Each row is a point on a tangle of strands that fork, close into loops and nearly touch. The rows are in no order.
(in the rows, 128 means zero)
Points whose rows are less than 95.4 apart are linked; no others are. Some points are linked to none.
<33>: [156 159 121 116 114 116  94 169 131 150 114 157 130 135  82 125  77 101
 133 139 118]
<2143>: [164 104 117 142 175 109 102 168 142 119 127  66 137 130  56 157 169 140
 145 150  88]
<2060>: [134 108 156 153 110 143 102 142 136 131 144 126 149 144 128 157 177  99
 176  89  98]
<151>: [135 143 135 139 158  73 127 184 107 129 149  95 145  95  85 117 133 142
 142 107 133]
<1154>: [103 133 118 118  91  90 132  73 156 145 107 147 144 137 137 129  93  98
  76 161 146]
<617>: [128 158 114 116 132 184 115 135 121  93 133 113 112 131 111 100  86 141
 159 135 112]
<322>: [172  85 160 155 162 106 125 151 166 160 117  63 140  93  74 111 137 112
 128 130  73]
<1328>: [109 122 164  93  93 183 188 158  59  80 141  69  76 120 142 119 132 138
 142 139 162]
<1987>: [113 107 158 134 120 137 118 129 152 131 157 120 139  81 163  77 129 155
 132 130 117]
<1737>: [150 107 119 116 135  99  82 153 100 113 121  90 141 114  99 163 136 124
 163 135 139]
<2214>: [ 94 114 154  88 142 108 162 103  81  77 135  48 113 126  87 120 124 123
 102 156 113]
<541>: [ 88 133 107 140 100 162 133 125 116 128 129 160 142 107 202 115 152  98
 135 127 160]
<964>: [112 146 159  88 117 144 124 144  98 113 181  29 102 130 124 139 146 129
 130 155 105]
<1580>: [107 132 144 147 101 167 158 134 106 130 165  92 136 127 188 151 170 113
 165 107 118]
<875>: [132 140 110 117 171 123 157 108 133  96 103 101 114 170  58 119  68 115
  95 150 108]
<1977>: [122  79 147 144 168 102 127 121 185 132 154  56 141 110 134  86 151 113
 121 118 113]
<1999>: [155 160 122 115 127  97 154  90 145 163 104 159 112 151  99 103  70 123
  98 140 123]
<62>: [145  97 151 121 137 121  89 152 140 161 141 116 140  96 139  78 137  93
 158  83 105]
<1500>: [136 174 127 150 147 121 105 200 111 149 167 162 138 141 113 146 145 106
 158 101  91]
<435>: [125 132 128 136 112 117 134 148  70 127 130 114 142  75 153 155 112 158
 148  98 156]
<1960>: [122 116 124 132 117 167  78  82 148 126 103 234 124 129 168 129 167 116
 102  62 135]
<1908>: [ 91 154  77 111  95 161 180  81  87 136  94 161 126 126 201 146 107 135
  94 142 170]
<797>: [118 132 130 133 133 132 117 109 140 156 159 141 143 171 173 146 115 102
 146 103  99]
<1079>: [111 113 142 127 109 125 109 150 109 146 176  68 123  78 181 144 218 148
 143  99 167]
<301>: [132  91 120 121 131 150 124 104 124 134 105 159 141 138 171 100 131 133
 164 108 146]
<2337>: [113 106 142 116 100 158 174 138  70 120 139 117 114  84 215 142 161 149
 133 192 154]
<1712>: [ 84  96 165  86  86 173 179 127  77  83 135  93  99 131 174 133 116 147
 116 165 153]
<1805>: [117  79 182  92 109 123 166 106 116 126 126  89 135 133 142 117  86 156
 116 146 111]
<2212>: [120 180 124 136 103 125 153 108 131 128 131 141 138 181 106 160  94 107
 126 133 115]
<1886>: [162  87 163 172 156  84 132 130 163 143 118 124 151 109  87 117 152 106
 136 114  98]
<184>: [ 92 121 175  82 126 120 173 124  55  82 155  61  93 133 102 147 129 148
 108 160 116]
<1983>: [148 125 148 106 136 109 147 132 103 130 130 137 119 173 125 136  86 139
 149 145 137]
<1047>: [126 132 148 122 116 154 153 119  84  98 132  82 133 140 116 181 124 166
 154 136  94]
<1787>: [ 95 142 146 163  76 158 182 145 105 100 147 134 131  84 182 137 134 141
 131 142 166]
<2028>: [151 114 131 114 163 129 141 188 137 114  94  68 133 140  32 126  68 135
  96 146  78]
<492>: [134 105 144 137 185  95 129 139 166 132 173  27 125 127 103 113 150 138
 127 115 116]
<933>: [130 153  97 156 144 147  60 140 150 113 141 170 132 140 104 169 118 130
 135  92 114]
<800>: [145 171 114 157 103  75 130  84 165 148 109 206 112 145  96 149 142 128
  96 110 148]
<2051>: [ 66 155  79 114  83 139 150  88 162 170  88 217 138 129 194 122 180 122
  75 133 169]
<1384>: [ 96 160  96 120  73 131 159  94 132 189 100 211 126 130 205 125 156  99
  85 120 164]
<579>: [145 112 159 126 175 115 163 177 155 107 123  68 108 147  44 102  76 118
  92 162  95]
<1991>: [123 145 163 111  84 198 201 167  68  97 148  46  85 115 125 136 150 145
 147 121 136]
<2078>: [155 116 116 135 169 126 107 143 131 113 117  90 144 133  66 161 116 149
 140 152  73]
<340>: [150 159 152 143 113 142 150 164  85 149 159  83 116  66 132 124 199 166
 169 107 124]
<1310>: [127 188  91 156  99 172 156  99 103 136 128 182 109 145 170 171 119 121
 133 117 140]
<1990>: [130 159 138 140 129 157 118 127 100 131 169 125 118  91 159 118 155 129
 164 160  80]
<1849>: [105 115 141 150 137 141  92 129 134 125 157 168 141 108 176 123 174 110
 135  79 126]
<1166>: [108 133 187  63 118 147 172 149  47 111 164  36  69 141  82 149 155 150
 111 138 102]
<650>: [118 120 141 114 106 189 163 136  86 120 148  99 105  83 206 106 151 142
 146 171 127]
<640>: [155 165  75 139 152 102 103 149 154 144  99 140 138 168  50 182  83 118
  91 138 105]
<506>: [158  93 103 152 167 117  99 120 192 147  94 114 124 132  98 122  65  95
  97 115 133]
<863>: [139 179 107 148 146 137 155 127  74 133 132 164 121 102 141 104 122 142
 159 115 128]
<209>: [119 123 165  72 112 131 138 133 108 132 170   4  99 119 121 115 158 142
 118 131 133]
<1705>: [122 155 140 101 145 171 152 148 102  97 146  72 105 128 100  81 105 153
 154 126  98]
<1202>: [140 177 116 116 169  99 149 146  83 120 132 120 132 141  76 117 119 114
 141 168  91]
<564>: [132 131  91 135 132 143  73 117 137 117 121 161 127 149 133 168 105 134
 148  83 147]
<2164>: [162 140 162  92 123 130 114 183 102 148 153  58 116 114  82 143 149 167
 147 157  79]
<1810>: [132 151  87 147 153 126 102  80 151 116 128 134 140 149 106 140 117  94
 126 146 100]
<908>: [129 159 122 148 104 149  74 102 155 129 106 224 117 119 120 133 154  95
  91  40 130]
<1822>: [136 147 106 142 138  96 138  95 124 151 105 172 143 109 119  80 114 113
 128  85 140]
<150>: [119 116 122 127 119  98 128  81  86 134 115 143 159 108 164 158 141 129
 135 151 118]
<829>: [112 136 120 133  99 131 169  81 120  91  86 118 153 142 100 127  99 127
 130 122 145]
<82>: [126 127 168 107 125 161 148 147 115  99 158  73 100 108 125  89 117 185
 149 134 123]
<1927>: [ 74 129  98 120 107 134 150  76 135  96 104 154 151 138 165 107 149 127
 108 178 166]
<1614>: [130  82 117 144 166  85  91 120 145 118 119 128 149  97 124 102 155 107
 137 105 151]
<476>: [135  45 143 114 150  97 117 115 155 117 104  90 135 104 133  96  99 143
 112 158 151]
<2022>: [158 124 136 157 161  78 115 204 142 124 124 130 144 114  49 120 138 133
 138 135 126]
<1804>: [137 116 150 128 107 122 133 144 117 116 141  54 136 126 111 129 198 122
 179 115 140]
<1434>: [123  70 137 176 177 110 123 104 202 122 134 104 142 128 130  98 163  88
 118 134 107]
<788>: [167 136 103 163 159 123 146 117 175 140  71 141 140 161  46 120 105  93
 121 124  97]
<2341>: [124  74 113 126 142 126  99 105 140 119 105 131 153 108 151  89 141 123
 150 104 146]
<927>: [111 163 143 110 126 131 167 192  84 106 154  61 135 166  81 171 131 141
 145 122 105]
<449>: [157 132 102 138 162 108  95 166 139 134 108 101 150 141  54 182  87 126
 103 156  70]
<2257>: [147 150 139 103 141 128 105 198 104 127 155  93 119 132  92 129 113 140
 154 155 100]
<1293>: [ 97  94 127 124  79 176 175 139  91 146 116 140 146  70 230 152 163 132
 122 167 144]
<46>: [119 153 169 160  96 131 143 157 132 100 163 127 133 122 117 146 137 151
 151 152 126]
<409>: [ 80 141  69 124 105 190 147 129 114 147 118 177 129  99 238 123 147  92
 103 147 167]
<820>: [147 134 108 119 145 160 110 119 151 112 116 147 112 157 117  87  88 134
 155 126 140]
<300>: [150 152 143 142 101 186 146 183  87 105 144 102 105 113 122 163 160 161
 182 137 122]
<2249>: [151 108 163 119 137 117 129 141 150 144 132  51 139  99  85 105  99 119
 119 137  69]
<1605>: [110 110 127 162 162 101 106  81 183 145 141 186 148 152 149 139 150  98
  80  81 113]
<1012>: [125  89 148  77 145 116 125 119 121 132 146  20 123 123 137 110 118 124
 124 133 117]
<1956>: [106 122 141  88 114 137 170 118  80 157 134 141 127 142 215 117 106 115
 128 170 137]
<261>: [163 144  79 130 159  89 104 112 154 122  83 138 105 140  58 127  86 111
  93 157 159]
<248>: [154 160 121 156 109 196 160 203  82 109 154 129  93 106 150 165 137 129
 171 135 137]
<1522>: [164 121 123 118 138 139  81 154 101 155 119 158 129 111 132 121 101 128
 166  89 120]
<1423>: [117  88 125 141 148 118  98  95 184 135 118 183 145 117 151  67 157  86
 106 131 132]
<1701>: [106 135 132 169 115 117 149 106 116  94 127 148 155 103 135 119 170 135
 150 129 147]
<1205>: [ 79 142 113 106  85 157 174  95 106 108 100 148 132 128 179 109 111 125
 102 168 172]
<1490>: [ 83 100 145  88 117 138 166 111 108 119 126 106 139  94 182  75 126 160
 113 168 133]
<2430>: [137 130 159 164 128  97  93 164 143 116 153 183 132 119 106 141 154 123
 144 125 135]
<1915>: [114 176 116 122  81 140 162  81 133 121 115 153 113 193 130 151  97 110
 116 149 144]
<2013>: [117 128 133 123  96 102 120  92 153 155 120 176 140 112 155 106  93 128
  88 153 143]
<2135>: [144 114 137 160 166 119  78 158 149 124 134 156 147 112  88 138 155 123
 137  51 100]
<2420>: [154  94 140 176 169  90  94 145 171 107 132 170 130 149  84 146 165 111
 138 127 139]
<1687>: [123 133 152 117 130 110 104 129 131 138 184  47 128 113 131 138 167 120
 131 161  91]
<2012>: [107 157  61 102  94 137 123  65 120 154  93 172 115 143 188 155 117 133
  96 129 165]
<1833>: [ 97 105 146 121 113 106 136 109 141 129 133 139 155  93 166  85 121 138
 105 171 136]
<1188>: [105 117 109 108 122 136  75  71 165 149  99 240 120 150 181 143 192 106
  63  76 143]
<174>: [128 141  78 105 110 103 122  53 144 155  91 185 108 147 162 141 121 165
  92 134 166]
<1846>: [ 78 105 129 133 140 149  95 100 149 141 135 184 162 122 199 115 178  92
 106  69 110]
<1704>: [113 115 127 145  79 166 175 126  94 158 122 169 145  93 225 167 124 126
 115 138 141]
<1572>: [105  44 128 118 153 101 106 113 180 121 120 106 150 127 162 108 130 122
 102 165 155]
<1628>: [121 191  92 120  78 108 146  78 148 151 118 171  96 173 138 132 125 105
 100 141 160]
<826>: [149 103 152 124 138 137  88 171 167 145 160  74 127 129 113  99 138 107
 164  99 101]
<2046>: [126 156 114 136 131 125 156 177 105  98 119  97 157 167  61 165 119 151
 152 113 111]
<634>: [162 175  76 115 145 109  89 111 132 153 113 188  89 159 114 120 113 114
 133 114 153]
<2463>: [169 142  83 165 168 106 128 118 183 157  79 136 130 160  49 159  86 111
  88 106 103]
<1060>: [168  94 109 131 179 103 110 160 149 138  89  89 134 138  69 128  77  98
 129 115 127]
<1673>: [132 163 135 160 134 102 104 146 168 121 155 190 113 152 105 130 109 135
 120 131 153]
<1897>: [ 97 136  98 118 157 103 141  82 157 115 139 143 123 168 155 116  85 154
  88 145 166]
<2133>: [109 145 108 141  76 161 175 105 115 179 112 213 128 127 225 162 144 104
  99 128 151]
<405>: [168  67 158 121 152  81 111 151 152 133 118 108 118 125 105 110  92 116
 128 166 144]
<37>: [137 186 120 151 114 138 109 167 112 158 139 185 132 145 118 163 124  93
 146  93 106]
<489>: [139 170  92 133 141 119 105 220 136 117 116 145 151 159  51 139 106 148
 118 137 110]
<2123>: [118 118 169 100 157 127 163 156 135  85 147  65  97 158  67  87  88 124
 109 153 111]
<94>: [111 128 179 113  69 149 152 148 104 105 165  50 103  90 144 140 168 165
 128 152 159]
<938>: [135 107 166 149 145 108 115 132 182 123 164 124 127 146 115 128  99 130
 118 163 104]
<2171>: [165 130  95 134 159  93  78  73 182 170 109 201  94 155 119 133 142  92
  85 112 120]
<2201>: [157 163 115 147 119 128  84 116 148 156 101 210 126 137  88 135 141  89
 114  62 103]
<2431>: [125 198  97 128 137 148 157  98  92 116 132 158 106 136 133 113  91 143
 130 147 124]
<438>: [149 128 126 132 143 142  76 164  92 148 140 140 133  88 138 137 142 133
 171  64 108]
<1197>: [137 157 152 111  95 194 168 181  82  99 135  50  98 118  92 135 163 176
 164 122 118]
<1203>: [128 154 117 110 164 131 153 126 102  87 110 101 122 166  46 127  99 119
 114 174  81]
<604>: [ 98  83 128 102 106 146 165  99  82 105 100  90 151 123 177 133 157 147
 151 143 153]
<2405>: [ 90 156 117 155 116 108 145  92 127  99 137 164 142 126 156 128 148 127
 117 160 157]
<1751>: [128 140 149  99 128 144 162 151  53 119 166  87  92 145 169 156 126 126
 157 156 133]
<1410>: [110  91 123 142 160 110 165  77 156 106 112 101 157 127 128  85 125 136
 118 137 125]
<307>: [168 139 134 149 131 118 151 134 144 140  86 140 152 145  49 114 107 103
 141 146  82]
<69>: [142 155 108 141 128 119 153 118  85 143 106 183 129 115 145 111 121 131
 153  90 164]
<2084>: [134 102 174 118 100 165 136 144 133 119 147  89 118  91 152  87 139 186
 159 126 131]
<480>: [132 164 148 117  88 147 141 180  68 134 147  59 123  73 123 154 121 143
 145 115 117]
<2381>: [142 138 126 165 124  87 137  96 146 126 106 177 151 152  91 151 136 110
 126 123 131]
<1357>: [140 137 119 149 154 124 105 119 131 116 140 129 139 126 102 132 137 125
 151 141  88]
<491>: [125  93 128  89 114 145 103 107 107  86 110 103 119 128 132 133  92 147
 136 169 147]
<653>: [127  95 141 132 134  87 118  92 105 158 123 185 158 107 177 136 158 127
 128 135 118]
<101>: [128 115  93 122 156  94 118  73 185 147 124 151 113 181 145 131  90 127
  82 141 157]
<1380>: [142 130  97 137 143  95 114 105 141  88  91 134 128 135  72 125 111 114
 124 160 168]
<487>: [ 82 159 123  97  77 149 158  92 108  95 111 134 111 133 141 119  72 123
  85 162 164]
<2130>: [173 140  79 138 156 110  98  72 198 169  95 165  84 163  97 126 109  93
  88 134 112]
<216>: [119 134  70  89 122  96 123  61 187 166  99 168  93 175 162 109 120 145
  73 142 171]
<2348>: [144 117 134 102 126 107 101 158  68 120 136  79 122  93 127 160 124 164
 158 132 149]
<1874>: [125 108 141 161 164 117  93 111 150 127 139 177 149 129 131 133 154 110
 122  48 109]
<416>: [131 142 132 162 104 160 124 128 118 129 136 220 108  90 182 128 138 150
 129 127 156]
<1786>: [119 122 184 101 124 137 159 170 124  86 153  58 103 145  57 122 115 161
 121 149 109]
<242>: [122 164 139 167  78 145 154 132 119 145 136 201 125  87 171 124 110 142
 113 115 155]
<1933>: [175 134  81 130 172 113 119  82 169 136  81 139  90 162  79 114  89 105
  98 167 130]
<166>: [152 128 113 137 131 106  72  77 150 162 106 204 130 124 124 138 137  88
  99 105 103]
<67>: [144 130 129 111 158 117 109 177 122  97 151  43 116 155  65 156 180 154
 156 155 120]
<876>: [114 142 174 137 116 125 153 149 132  81 162  95 121 146  87 143 111 167
 128 162 116]
<1670>: [118  62 120 162 173  94 110 102 198 125 118 106 137 132 139 121 127  84
  90 160 142]
<2424>: [139 158 115  97 147  99 155  98 114 125 105 131 105 161  84 109  58 125
  97 143 138]
<552>: [127 114 131 123 119 155 134 118  99 112 129 102 137 149 149 174 103 165
 162 106 126]
<1142>: [123 193 126 143 112 162 159 173 100 122 143 134 129 138 114 141  88 134
 150 109 119]
<507>: [136 137 141 112 131 132 123 155 124 103 156  25 111 136  85 127 198 148
 160 127 146]
<2472>: [123 123 143 129  80 152 144 150  78 141 143  72 135  54 175 157 140 154
 140 104 138]
<1579>: [151 186  96 125  86  89 137  85 170 156 105 176  86 174  94 146 124 123
 100 135 148]
<2016>: [134 119  89 135 152 102 147  66 152 142  87 156 145 136 128  81 111 129
 116  94 150]
<465>: [122 124 110 126 103 168 150 106 138 150 100 185 133 145 186  92 110 135
 142  79 164]
<1872>: [ 93  97 128 125 137 116 107 126 132 123 160 117 146 123 190 146 123 162
 127 113 152]
<822>: [108  95 147  88 107 139 168 103  68 120 124  49 132 110 175 137 187 151
 143 150 138]
<573>: [139 132 146 130 130 110 176 116 123 133 124 156 131 179 133 122  87 154
 145 107 154]
<1291>: [113 130  81 130 132 120 102  70 146 132 110 143 149 153 144 131 129  79
 123 121 126]
<1511>: [151 156 136 119  99 104 132 110 131 169 120 187 117 136 135 116  85 126
 116 136 138]
<2353>: [102 111 144 108 156 112 153 114 149 110 154 119 117 161 150  85  83 144
 106 157 151]
<1503>: [114 117 141 160 107 183 141 154 109 141 165 134 124  85 218 142 182 121
 147  94 128]
<1009>: [130 167 106 159 109 194 194 135  92 118 145 158  97 129 191 164 103 130
 131 134 146]
<708>: [110 131 138 144 106 135 136 122 123 131 147 130 149 160 161 150 146  90
 163 116 120]
<339>: [143 131 155 116  97 143 101 157 122 155 175  46 109  96 144 146 206 167
 149  95 164]
<1536>: [101 102 162 162 140 102 103 125 182 122 180 132 146 125 150 132 145 125
 115 126 109]
<1639>: [131 108 150 109 109 129 140 118  85 127 146  51 127 129 153 163 195 143
 167 134 134]
<1347>: [130  80 144 116 118  96  90 140 113 136 141  85 138  75 152 130 193 147
 153 108 162]
<1681>: [144  86 130 138 155  81  82 144 132 122 135  83 140  91 109 135 174 123
 150 103 140]
<1948>: [122 124 133 119 132 118 109 130 152 123 133  67 140 102  98  93  86  79
 115 145  98]
<609>: [177 115 102 137 171 113  94 183 150 160  94 138 150 150  61 139  96 110
 132  92  94]
<1215>: [162 175  75 117 152 136 113 116 135 128 102 169  97 171  85 109  97 135
 142 125 137]
<1735>: [170 103 124 163 171 136  81 149 182 121 114 147 126 106  67 113 110 145
 130 133  93]
<1667>: [ 99  92  88 101 130 135 103  73 157 141 108 141 157 161 183 120 131  88
 117 152 130]
<513>: [ 89  98 110 138 127 173 144 135 115 145 106 224 142  99 229 137 180 142
 107  85 173]
<206>: [122 121 138 154 106 133 156 106 130  91 106 117 160 119 104 125 135 147
 159 113 131]
<478>: [158 120 124 149 153 139  80 181 135 128 118 133 151 108  67 134 161 140
 162  89  81]
<1073>: [125 126 148 131 140 124  94 119 127 147 178  95 134  90 150 119 176 124
 144 138  74]
<836>: [154 163 159 122  83 160 138 168 108 151 157  45 107  82 105 126 210 169
 157 103 151]
<2488>: [126 133  89 127 102 130  69 110 173 132 112 169 121 153 127 146  99 101
 116  82 177]
<1262>: [130 128 142 130 169  86 148 164 131 107 154  62 131 119  87  96 131 146
 137 115 140]
<1644>: [ 84 112 148  97 124 116 161  89 107  80 122  81 125 146 100 127  93 103
  90 165 124]
<2250>: [141 159  88 132 110 133 150  98 114 158  95 200 109 149 162 113 126 129
 142  75 178]
<560>: [156 146 128  98 116 140 107 196  99 128 119 130 125 164  85 147  91 121
 160 156 113]
<2320>: [131 124 152  95 104 139 121 135  89  90 122 119 108 113 112 143  74 166
 131 170 142]
<2467>: [164 119 171 140 105 133 117 188 121 142 135 134 145 140  92 170 135 159
 172 123  93]
<382>: [151 117 143  92 154 142 140 200 123 117 115  35 124 142  27 125 126 164
 103 151  61]
<1185>: [114 179 106 171  88 159 136 105 126 139 128 196 128 132 158 165 141 105
 126  77 140]
<263>: [141 148 105 159 165  96  91 225 154 117 134 137 154 139  47 140 145 122
 121 136 107]
<1922>: [143 120 127 157 137 127 102 100 198 126 116 174 125 128 103  84 118  97
 113 137 123]
<1613>: [148 143 142 146 116 147  94 184  83 150 154 129 129  74 138 165 164 131
 164  89 103]
<1578>: [115 183 127 145 102 176 204 135  82 105 138 133 108 145 145 151  92 130
 132 120 143]
<1543>: [108 142 166 141  84 134 170 147  93  90 155 107 119  98 140 142 142 156
 139 163 152]
<1184>: [175  97 134 161 174 115  89 164 169 152 102 169 144 143  70 152 120 115
 125  64  94]
<1052>: [ 78 111 130 149 102 164 118 152 131 129 153 153 140  97 215 127 179 107
 131 102 157]
<1126>: [128 170 132 171 102 149 113 147 103 132 133 192 139 113 136 169 159  92
 145  74 116]
<2197>: [112 126 114 141 121 157 111 102 132 135 116 239 122 110 191 118 165 141
 106  87 163]
<73>: [ 82  84  97  87 123 145 135 109 110 116  96 121 154 129 196 120 124 148
 130 135 179]
<1460>: [136 149 151  88 137 146 164 178  52 124 159  68  98 153 121 162 124 143
 160 132 111]
<233>: [111 159 131 104  88 163 145 126  75  90 122 133  97 108 136 143  63 148
 110 161 158]
<136>: [ 63 105 147  70 121 146 181 122  85 103 130 110 117 123 192  93 123 146
 101 187 158]
<1566>: [100 131 126 107 109 138 139 131  97 100 131  63 138 114 131 118 106 120
 142 114 144]
<1169>: [145  88 169 122 123 109 132 128 120 127 140 118 129 130 143 114 154 138
 166 154 124]
<1426>: [138 169 117 149 124 150 143 169 113 117 116 142 148 149  87 147 108 156
 162  95 113]
<1279>: [127  73 158  89 127 111 138 116 124 130 122  64 137 110 138  90 101 138
 123 139 128]
<1437>: [103 145  98 128 113 114 113  88 178 153 123 197 125 152 166 102 143 100
  92 105 162]
<2083>: [ 84 101 100 107 130 109 113 103 187 170 119 195 145 156 192 114 132 132
  79 120 171]
<1789>: [123 133 137 108 115 161 126 116  87 125 149  89 120  84 174 110 129 135
 148 160  99]
<699>: [113 153 138 127 102 129 145 126 127 112 131  96 147 168  86 171  83 104
 121 140  96]
<152>: [102 144  79 102 110 132  77  74 173 170 107 217 107 131 185 119 166 104
  66  89 146]
<439>: [106 107 150 114 102 101 150  90 147 108 113 110 141 138 114 115  81 105
  86 172 138]
<443>: [121 157 125 121 107 124 106 139 138 133 133 121 138 126 112 106  83  82
 128 137 125]
<2349>: [ 92 110 114 109 138 155 141 106 127 145 121 183 141 112 213  91 137 168
 119 161 139]
<479>: [149  97 158 166 179  90 123 145 178 120 153  93 126 122  86 147 105 157
 106 159 101]
<878>: [152 139 152  73 125 146 122 192 103 127 137  32 111 124  43 126 152 156
 124 161  76]
<1482>: [135 117 150 128 152 119 133 118 181 126 148 133 114 163 121  99  64 132
 107 158 119]
<2167>: [159 137 136 141 141 128 153 169 140 128 104 101 154 130  44  91 126 120
 149 134  70]
<219>: [116 109 113 138 140 135  89 120 124 110 151 132 135 135 168 176 121 160
 151 104 147]
<2055>: [127 138 131 108 172  87 152 117  83 101 142  67 128 123  92 120 137 126
 132 170 100]
<1221>: [164 102 129 117 154 118  94 134 133 165 119 139 138 126 126  97 100 103
 155  96 106]
<427>: [145 158  70 136 125 119  83 112 180 141  90 148 120 147  77 137  90 101
 104  82 149]
<2243>: [172  91 149 129 183  88 135 140 148 133 119  99 110 145  87 104 103  93
 126 188 113]
<2101>: [153 125 131 141 138 151 102 149 128 118 133  98 135 103  90 124 169 153
 177 114  86]
<250>: [ 77  84 118 112 148 143 129 109 137 142 120 163 164  98 203  89 179 155
 125 147 129]
<1919>: [156 112 124 137 150 103  83  92 126 151 119 205 133 130 143 152 141 122
 130 117 112]
<1546>: [129 102 108 165 172 109 141  66 169 118 107 149 151 132 123 104 126 142
 115 108 123]
<1065>: [134 144 136 108 126 127 147 133  77 132 143 139 112 145 163 130 106 115
 156 155 140]
<2313>: [131 164 122 153 113 123  99 132 144 119 145 216  97 122 138 128 121 147
 122 133 178]
<655>: [151 116 117 157 159 111  98 125 190 129 114 149 128 115  91  97  84 117
 108 116 136]
<246>: [153 114 168 154 103 130 125 157 139 149 128 152 156 151 106 163 131 121
 167  91  96]
<2404>: [152 105  96 115 135  84  99  62 198 186  84 207  93 156 142 118 158  97
  66  94 145]
<2011>: [ 85  96 117 121 145  99 121 118 146 147 141 158 155 137 194 118 124 140
 110 104 165]
<966>: [148  89 156 162 123  85 136 101 150 136 106 151 164 132 102 141 142 103
 137 128 116]
<56>: [148 170 141 140 124 137 118 226  91 157 156 135 136 112 107 143 162 122
 167 114  90]
<2254>: [ 85  71 116 118 157 117 106 109 174 142 110 179 166 103 178  69 171 122
  99 137 142]

A tip is a point with one link. Name the tips that can be reached along the links from each point below, in the order of the rows.
<1704>: <1805>, <2051>, <489>, <2243>
<216>: <829>, <491>, <1536>, <479>
<1154>: <1166>, <248>, <634>
<2212>: <1787>, <94>, <699>

A fork is a point with three links, a tip a point with one. Leave the first point through the second and follow the links. Name the first fork or tip that comes.
<2381>, <966>: <1543>
<1613>, <56>: <1065>
<1990>, <1789>: <2051>
<579>, <2028>: <699>
<604>, <822>: <2078>

How many points has the smallest loop of links through each point below? Write - if it is on no loop.
<2424>: 12
<136>: -
<1073>: -
<863>: -

Name the points in between on the shortest way along the links from the first point to the second, in order.
<2143>, <541>: <2078> > <1357> > <2101> > <478> > <2135> > <1874> > <1849> > <1052>
<1291>, <1922>: <1810> > <1357> > <2101> > <478> > <2135> > <1184> > <609> > <1060> > <506> > <655>
<151>, <964>: <1262> > <492> > <1977> > <1434> > <1670> > <1572> > <476> > <1279> > <1012> > <209>
<1009>, <826>: <1310> > <1185> > <1126> > <37> > <1500> > <56> > <1613> > <438> > <1522> > <1221> > <62>
